A landscape with many valleys, sampled at points; each row gives a point and its height.
A ball rolls from a point to whichever of its 2 nearest points has the largest drop for the distance, and stops where none of them is lower. Distance is the straight distance between rows; heights are no part of it.
j_568 h=402: [156  65 163 106  83 169 125 137  62 108  96 144 100 122  85 163  87 153
 112 157 115 116  87 104  97 138 120]
j_326 h=655: [ 94 154 142 171 161  65  93 121 168 150 181 146 147 181 122 185 176 166
 151 120 133 143 138 133  70 153 136]
j_322 h=417: [149 183 109 137 178  67 134 118 199 196 210 154 127 117 126 162 133 139
 189 124 108 183 135 161 134 153 126]
j_839 h=583: [135 161 186 123 129 123  75  94 150 127  98 108 152 221 144 178 175 167
 128 170 167 128 157 173 104 102 134]
j_814 h=727: [131 109 125 142  96 140 153 170  88  77  98 122 148  86 118 146  92 120
  85 107 128 105 154 117 150 127 116]
j_628 h=342: [135  61 151 107  81 183 137  95  72 149 104 150 122 121  72 131 112 150
 118 129 109  94  96  75 114 147 110]
j_257 h=565: [134 154 160  74 165 117  96 123 156 107 131 128 110 205 120 122 168 137
 106 132 137 124 113 142 101 126 143]
j_702 h=649: [159 125 179 151  78 185 139 181 116 126 109 135 118  84  85 170  46 151
 108  77 112 114 139 109 135 183 153]
j_288 h=223: [159 168 135 182 124 107 136 128 204 157 207 153 127 127 143 147  96 105
 137  42 109 113 140 128 160 182 151]
j_922 h=771: [146 136 126 140 161 116 151 132 137 132 113 108 107 122 169  54 166  90
 122 210 125 126  91 159 124  72 123]
j_677 h=571: [143 160 141 149 107 166 121 143 161 122 116 127 132 116 138 128  96  95
 126  37 139  84 167 105 181 155 126]
j_753 h=225: [106 106  92 148 147  66  82 123  92 117 153 156 144 156 123 168 122 152
 139  83 130 146 154  91 102 147 134]
j_10 h=89: [154 143  99 176 153  72 133 139 123 147 192 155 130  82 121 151  99 148
 134  60 110 150 147 108 136 164 152]
j_908 h=132: [142 108  89  74 144 100 146  90 164 153 136  99 147 107 156  88 136 107
 114 198 169 102  92 173 140  68 117]
j_469 h=533: [174 156 136 136 101 156 112 165 202 135 110 150 124 122 159 107  97  83
 142  76 154  68 151 133 181 130 118]
j_291 h=386: [151 182 140 129 168  87 141 135 210 173 180 156 146 160 139 182 142 188
 186 132 109 177 125 159 113 141 113]
j_212 h=251: [150 101  87 119 135 125 166 118  84 149 119 105 142  84 158  68 110  72
 115 149 165 138 134 153 158  64  86]
j_395 h=520: [117 164 137 128 138 126 116 126 125 104 137 121 107 158 111 134 171 125
 142 104  92 179 128 135 114 165 172]
j_863 h=282: [137 135  99  97 125 118  91 110 130 118 115 135 143 152 150 144 120  89
 162 109 139 140 135 129 125 101 137]
j_899 h=515: [ 88 119 139 150  87 174 125 119 106 131 109 137 118 107  90 119 146 114
 148 148  91 140 115  86 118 168 126]
j_348 h=475: [ 64  91 165 123 103 150  80 119  69 124 115  98 142 162  84 105 184 164
  74 175 125 105 139  92  96 153 123]
j_634 h=158: [105 158 112 138 115 114  94  95 151 154 154 148 140 166 122 174 130 113
 179  85 105 140 149 105 107 173 148]
j_821 h=496: [160 144 144 144 126 150 156 156 182 135 114 101 148 109 187 111 111  63
 145 105 166  69 148 144 178  96  91]
j_938 h=181: [117 111  96  73 131 113 103  74 126 161 119 105 156 130 142 130 160 118
 128 193 163 110 133 162 130  79 120]
j_67 h=495: [ 90 148 112 136 116 151 114 110 127 117 101 114 133 128 115 131 163  96
 146 158 103 140 130 114 127 145 118]
j_606 h=558: [109 116 167 138  56 172 147 147 105 113 124 137 131 105  74 135 115 127
 115  97  90 142 105  86 134 170 158]
j_489 h=227: [129  93 128 159 127 168 173  94 103 165 111 170  91  69 114  98  70 148
 114 119 133  95 104  92 107 138  94]
j_958 h=658: [114  80  90 150 153 113 161 122  81 122 110 100 127  77 153  64 147 144
  91 194 127 145 115 148 110  90 129]
j_71 h=220: [117 136 116 126 119 182 156 109 146 154 114 172 113  95 123  76 117 105
 136 102 150  71 115  98 166 139  89]
j_534 h=582: [154 146 135  47 134 122 129 139 175 116  96 120 138 195 141 150 136 162
 151 164 133 125 129 186 131  65 123]
j_855 h=279: [191 158 153 145 160  91 137 131 184 133 187 145 132 128 150 160 113 110
 144  51 138 120 115 127 153 145 139]
j_44 h=283: [106  85 105 147 141 150 159  46 118 186 124 160  88  97 138  85  71 152
 106 112 141  74 102 101 122 115 124]
j_13 h=432: [138  88 117 121 121 110  95 117  76  76 120 104 132 144 130 129 136 135
 128 101 115 187 129 125 105 133 170]
j_329 h=280: [ 76 128 102 146  93 123 111 137 118 140 136 132 134 106  85 170  83 177
 161  92  70 154 161 115 124 189 173]
j_862 h=824: [122 126 168 190 122 165 189 139 121 108 129  96 103  80 131  76 144 104
  98 142 118 120 110 101 163 140  88]
j_23 h=331: [169 133  99 116 110 130 123 120  98 117 122 106 136 120 151 111 123  74
 155  96 145 183 147 135 146 104 133]
j_121 h=473: [120 103 108 166  93 170 147 110  92 132  86 133  93  71 121 110 122 140
 163 162 104 149 115  96 113 141 107]
j_798 h=683: [120 152 147 158 181  68  87 167 164 147 197 109 138 165 135 146 182 175
 149 142 140 177 142 159  49 137 139]
j_800 h=695: [114  96 103 134 125 117 124 119  89  96 100 107 139 114 148  81 171 116
 114 185 121 125 112 136 109 108 138]
j_157 h=726: [101 109 131 162 133 122  80 104 108 126 112  90 133 123 163  78 209 139
 118 235 137 122 126 130  96 101 132]
j_930 h=429: [ 57  74 139 120 132 142 128 116  65 133 109 129 121 119  78 116 151 182
  72 176 113 111 110  97  86 135 113]
j_864 h=468: [ 96 161 122 104 139 134 130 124 171 133 107 130 135 156 131 116 173  92
 160 196 128 120 105 136 125 120 104]
j_602 h=626: [ 85 167 179 179 111 104  88 120 151 127 151 115 151 211 119 190 165 144
 141 125 133 133 143 145  92 155 151]
j_881 h=463: [166 125 153 127 122 134 153 123 200 127 109 117 128 103 169 101 121  89
 150 145 156  52  88 156 172  90  94]
j_617 h=850: [137 135 160 172 103 175 166 148 122 102 116 108 139  85 142 111 137  82
 116  94 115 111 121 113 177 159 115]
j_324 h=420: [131 111 108 163  95 159 146 165  81  99  84 117 113  67 105 125 112 134
 150 130 109 165 126 118 143 156 136]
j_76 h=231: [132 124  72  64 124 140  99  85 118 140 107 125 147 110 150 103 136 103
 141 131 147 112 131 135 132  99 112]
j_158 h=278: [110 101 123 106 103 173 120  87 113 156 110 174 124 114 108 114 125 120
 132 106 122  83 108  80 130 151  93]
j_128 h=632: [126 123 113  93 125 114 137 124 129  87 124 161 159 145 129 136 108 105
  65  79 144  65 126 114 172 114 121]
j_478 h=506: [133  92 174 149 114 151 135 190  76  81  84 105  93  95  96 110 119 185
 103 185 109 147  88 104 116 138 136]
j_933 h=431: [149 115 137 125 101 139 126  94 157 133 116 141 120 123 167  98 142  80
 148 147 144  73  67 121 149 109 117]
j_850 h=590: [121 104 137  76 109 125 129 112 162 119 132 158 144 141 108 111 119  99
  74 119 147  32  87 105 167 123 113]
j_248 h=679: [142 119 119 141 116 133 130 148  97  92 130 170 146 122 129 147 101 116
  91  58 122  98 150 100 153 139 134]
j_962 h=797: [143 137 145 166 137 131 170 148 123  98 119 105 113  91 157  74 166  81
  99 165 129 129 106 146 153 110 120]
j_825 h=204: [137 162  99 122  97 129  85 131 193 152 141 168 127 156 146 154 118 109
 177  79 113 126 126 127 134 149 163]
j_987 h=749: [141 114 111 133 158 110 114  76 139 156 133 100 112 127 169  74 177 118
 109 241 131 121 105 142 108  82 118]
j_275 h=513: [ 90 140 155 120 142 152  69 116  92 130 114  77 130 173 122  86 198 140
  89 161 131 106 143 130  85 143 141]
j_153 h=292: [157 132 151 175  94 139 151 192 121 103 117  95 111  68 111 175  32 145
 146 103  86 148 162 149 166 170 171]
j_154 h=367: [133 112  96 133 118 148 143 179  63 103  80 100 121  89 119 112 132 128
 145 164 120 194 157 131 131 120 121]
j_759 h=481: [137 122 142 139 120 135 129 140  99  80 125 109 106 131 116 133 118 128
 130  93  89 179 126 115 137 165 170]
j_650 h=381: [141 119 110 115 136  89 104 143  85 108 160 102 141 135 159 119 128  96
 146  93 135 210 146 133 102 108 157]
j_393 h=545: [124 168 127  87 159 128 107 157 148 135 122  95 140 196 157 120 160 117
 129 169 150 183 159 178 102  80 121]
j_540 h=455: [133 188  90 133 181  86 137 127 161 156 181 160 118 141 111 160 138 125
 153 105 112 171 152 125 147 168 141]
j_518 h=343: [ 92 125 117 147  93 143 125 197 102 120 100 125 125 113  73 188  68 193
 160 130  86 164 133 115 115 179 163]
j_742 h=458: [123  68 146 115 103 161 114 167  51  82  89 114 100 122  96 143 117 175
 111 151 105 149 116 113 111 144 145]
j_382 h=226: [155 149 139 187 111 148 168 149 114 121 153 105 133  73 118 154  68 131
 121  58  93 154 182 153 167 176 164]
j_220 h=159: [149 165 104 169 139  90 123 116 168 188 209 171 120  75 121 133  97 135
 135  48 106 112 141 119 156 191 143]
j_725 h=714: [ 96 140 119 171 164  53  93 165 124 140 188 104 141 146 146 133 149 149
 182 131 141 208 166 154  78 137 147]
j_40 h=412: [143 152 125  99 146 116 151 151 138  94 119 124 140 133 136 101 141  64
 115 125 156 111 129 156 170  88  97]
j_748 h=555: [128  85 145 155 151 148 174 161  72 112 101 127  87  76  98 113  96 173
  80 191 128 130  94 124 103 109 119]
j_109 h=608: [139  85 107 139 151 144 181 138  69 121 103 116 119  55 126  96 103 140
  96 172 145 128 138 132 138  91  94]
j_995 h=341: [104 103  80 135 153 110 135  41 147 186 131 131 114 106 160  91 112 124
 121 145 149  77 103 124 119 101 116]
j_631 h=356: [136 171 130 105 160  83 110 136 172 148 172 128 133 176 149 165 138 143
 183 116 139 188 133 153  99 108 126]
j_340 h=190: [147 107  87 119 174 105 168  77 115 162 138  97 125  86 159  56 119 112
 101 181 158 134 102 145 159  79 111]
j_781 h=390: [121  86 104 126 123 119 119  64 118 147 126 141 131 121 150  93 146 109
 124 167 126  68  79 116 109 109 117]
j_793 h=474: [ 74  83 150 110 145 138 149  87  93 140 140 146 115 127  87  76 159 156
  55 163 137  88  96  96 113 124 115]
j_662 h=161: [155 157 100 142 117 140 156 160  99 121 119 121 125  95 109 147  86 107
 142  70 120 180 186 135 165 154 140]
j_223 h=218: [ 98 128 125 159 114 119  95  97 110 136 162 136 126 144  85 176 124 168
 158  85  95 167 162 105 108 196 163]
j_216 h=165: [141 124  99 158 157  58 106 118 136 142 191 164 148 128 122 160 134 144
 151  88 138 151 127  98 101 153 127]
j_306 h=601: [167 131 138  53 116 140 119 128 205 118 101 142 117 179 142 150 111 156
 187 156 116  87  96 147 157  76 116]
j_979 h=553: [ 79 118 122  88 139 116 147 102 169 139 134 159 123 133 118  99 121 123
  89 169 138  49  85 123 146  97 109]
j_113 h=445: [121 168 133  92 123 132 146 150 166 110 105 149 132 147 131 120 144  83
 135 141 127 109 101 127 155 117 118]
j_309 h=547: [125 165 156  98 178 106  98 127 162 111 155 141 116 187 125 152 182 129
 135 107 115 166 125 120 105 156 154]
j_370 h=541: [118 150 158  85 138 140  73 139 137 118 111  97 132 216 158  99 184 141
  96 159 134  95 116 148  78 124 151]
j_812 h=157: [167 155 106 155 160  93 149 138 107 126 167 135 137  97 118 150  89 119
 128  51 132 199 163 130 149 150 127]
j_773 h=618: [133  98 149  57 105 137 135 100 188 127  99 133 134 164 140 151 125 197
 170 183 116  62  92 161 131  71 102]
j_403 h=311: [128 110  96 118 130 127 146 170  73 120 120 102 129 108 138  78 145  85
 112 155 147 181 159 146 154  82 111]
j_667 h=489: [119 177  92  92 176 115 121 137 140 140 146 144 136 155 108 152 152 100
 163 104 120 193 175 139 138 138 132]
j_316 h=564: [126 164 156  77 132 151 104 126 166 141  88  94 147 193 160 148 166 173
 138 184 146 136 149 184 106  70 109]
j_281 h=636: [108 106 146  97 100 133 110  79 186 160  89 125 157 158 140 164 144 171
 143 208 142  58 112 169 109  84 113]
j_151 h=518: [ 75 104 135 133 171 122 170  89 148 132 143 134 100 132 119  75 142 122
  74 173 139  79  85 120 121  99 128]
j_618 h=330: [169 152 146 123 156  86 145 152 153 119 181 125 134 147 164 137 115  80
 150  73 156 155 136 155 140 103 124]
j_858 h=166: [128 134 137 167 121 185 187 137 115 149 102 152  92  77 117 100  95 116
 125 100 133  96 126 106 154 142  81]
j_252 h=610: [154 152 147 135  82 194 138 144 130 135 110 152 120  97 122 151  78 125
 105  41 132 107 165  92 158 176 133]
j_918 h=605: [161  99 179 145  52 176 148 158 104 133 140 152 123 127  79 174  68 142
 109  63 101 132 107  77 130 176 149]
j_686 h=368: [ 97  98 107  95 127 134 117 119  84 101 106 139 146 127  93 133 139 145
  83 144 136  96 125 109 114 138 116]
j_345 h=602: [134 168 188 157 148 112  94 121 167 135 144 116 132 218 153 175 180 178
 147 143 149 149 155 169  72 126 138]
j_194 h=371: [165 147 154 113 141 104 141 141 157  76 143 118 139 150 160 139 124  81
  97  87 146 128 129 139 158 103 125]
j_872 h=774: [148  88 108 145 100 146 148 136  87 102 107 123 146  71 162 111 105 114
  78  99 154  73 119 118 151 113 107]
j_567 h=519: [115 164 102  84 177  98 120 154 120 130 152 121 129 177 135 127 156 103
 139 125 155 202 180 146 119  94 126]
j_971 h=362: [126 126 132 150  67 162 145 215 127 124  94 120 105  82  86 172  39 156
 156 142  98 143 131 138 123 169 166]
j_926 h=293: [ 88 105  93 106 140 102  93 118  66  93 120 139 149 154 106 173 131 160
  99 101 136 134 168 113 112 129 136]
j_389 h=325: [133 140 127  90 149  84  91 115 155 135 131 127 150 192 141 174 138 131
 146 117 146 153 144 151  93  82 136]

Where does a ball stop that starts at each point below?
j_922 => j_858
j_478 => j_858
j_252 => j_858
j_309 => j_908
j_864 => j_10
j_702 => j_908
j_667 => j_908

Call two points neighbours if one is among the 2 nearest of the other. Go from one point of each pair to the other, from neighbour to neighbour, staying as low as possible. Name the highest point that can't be avoided.
j_10, j_634 => j_971
j_858, j_930 => j_702
j_634, j_908 => j_863
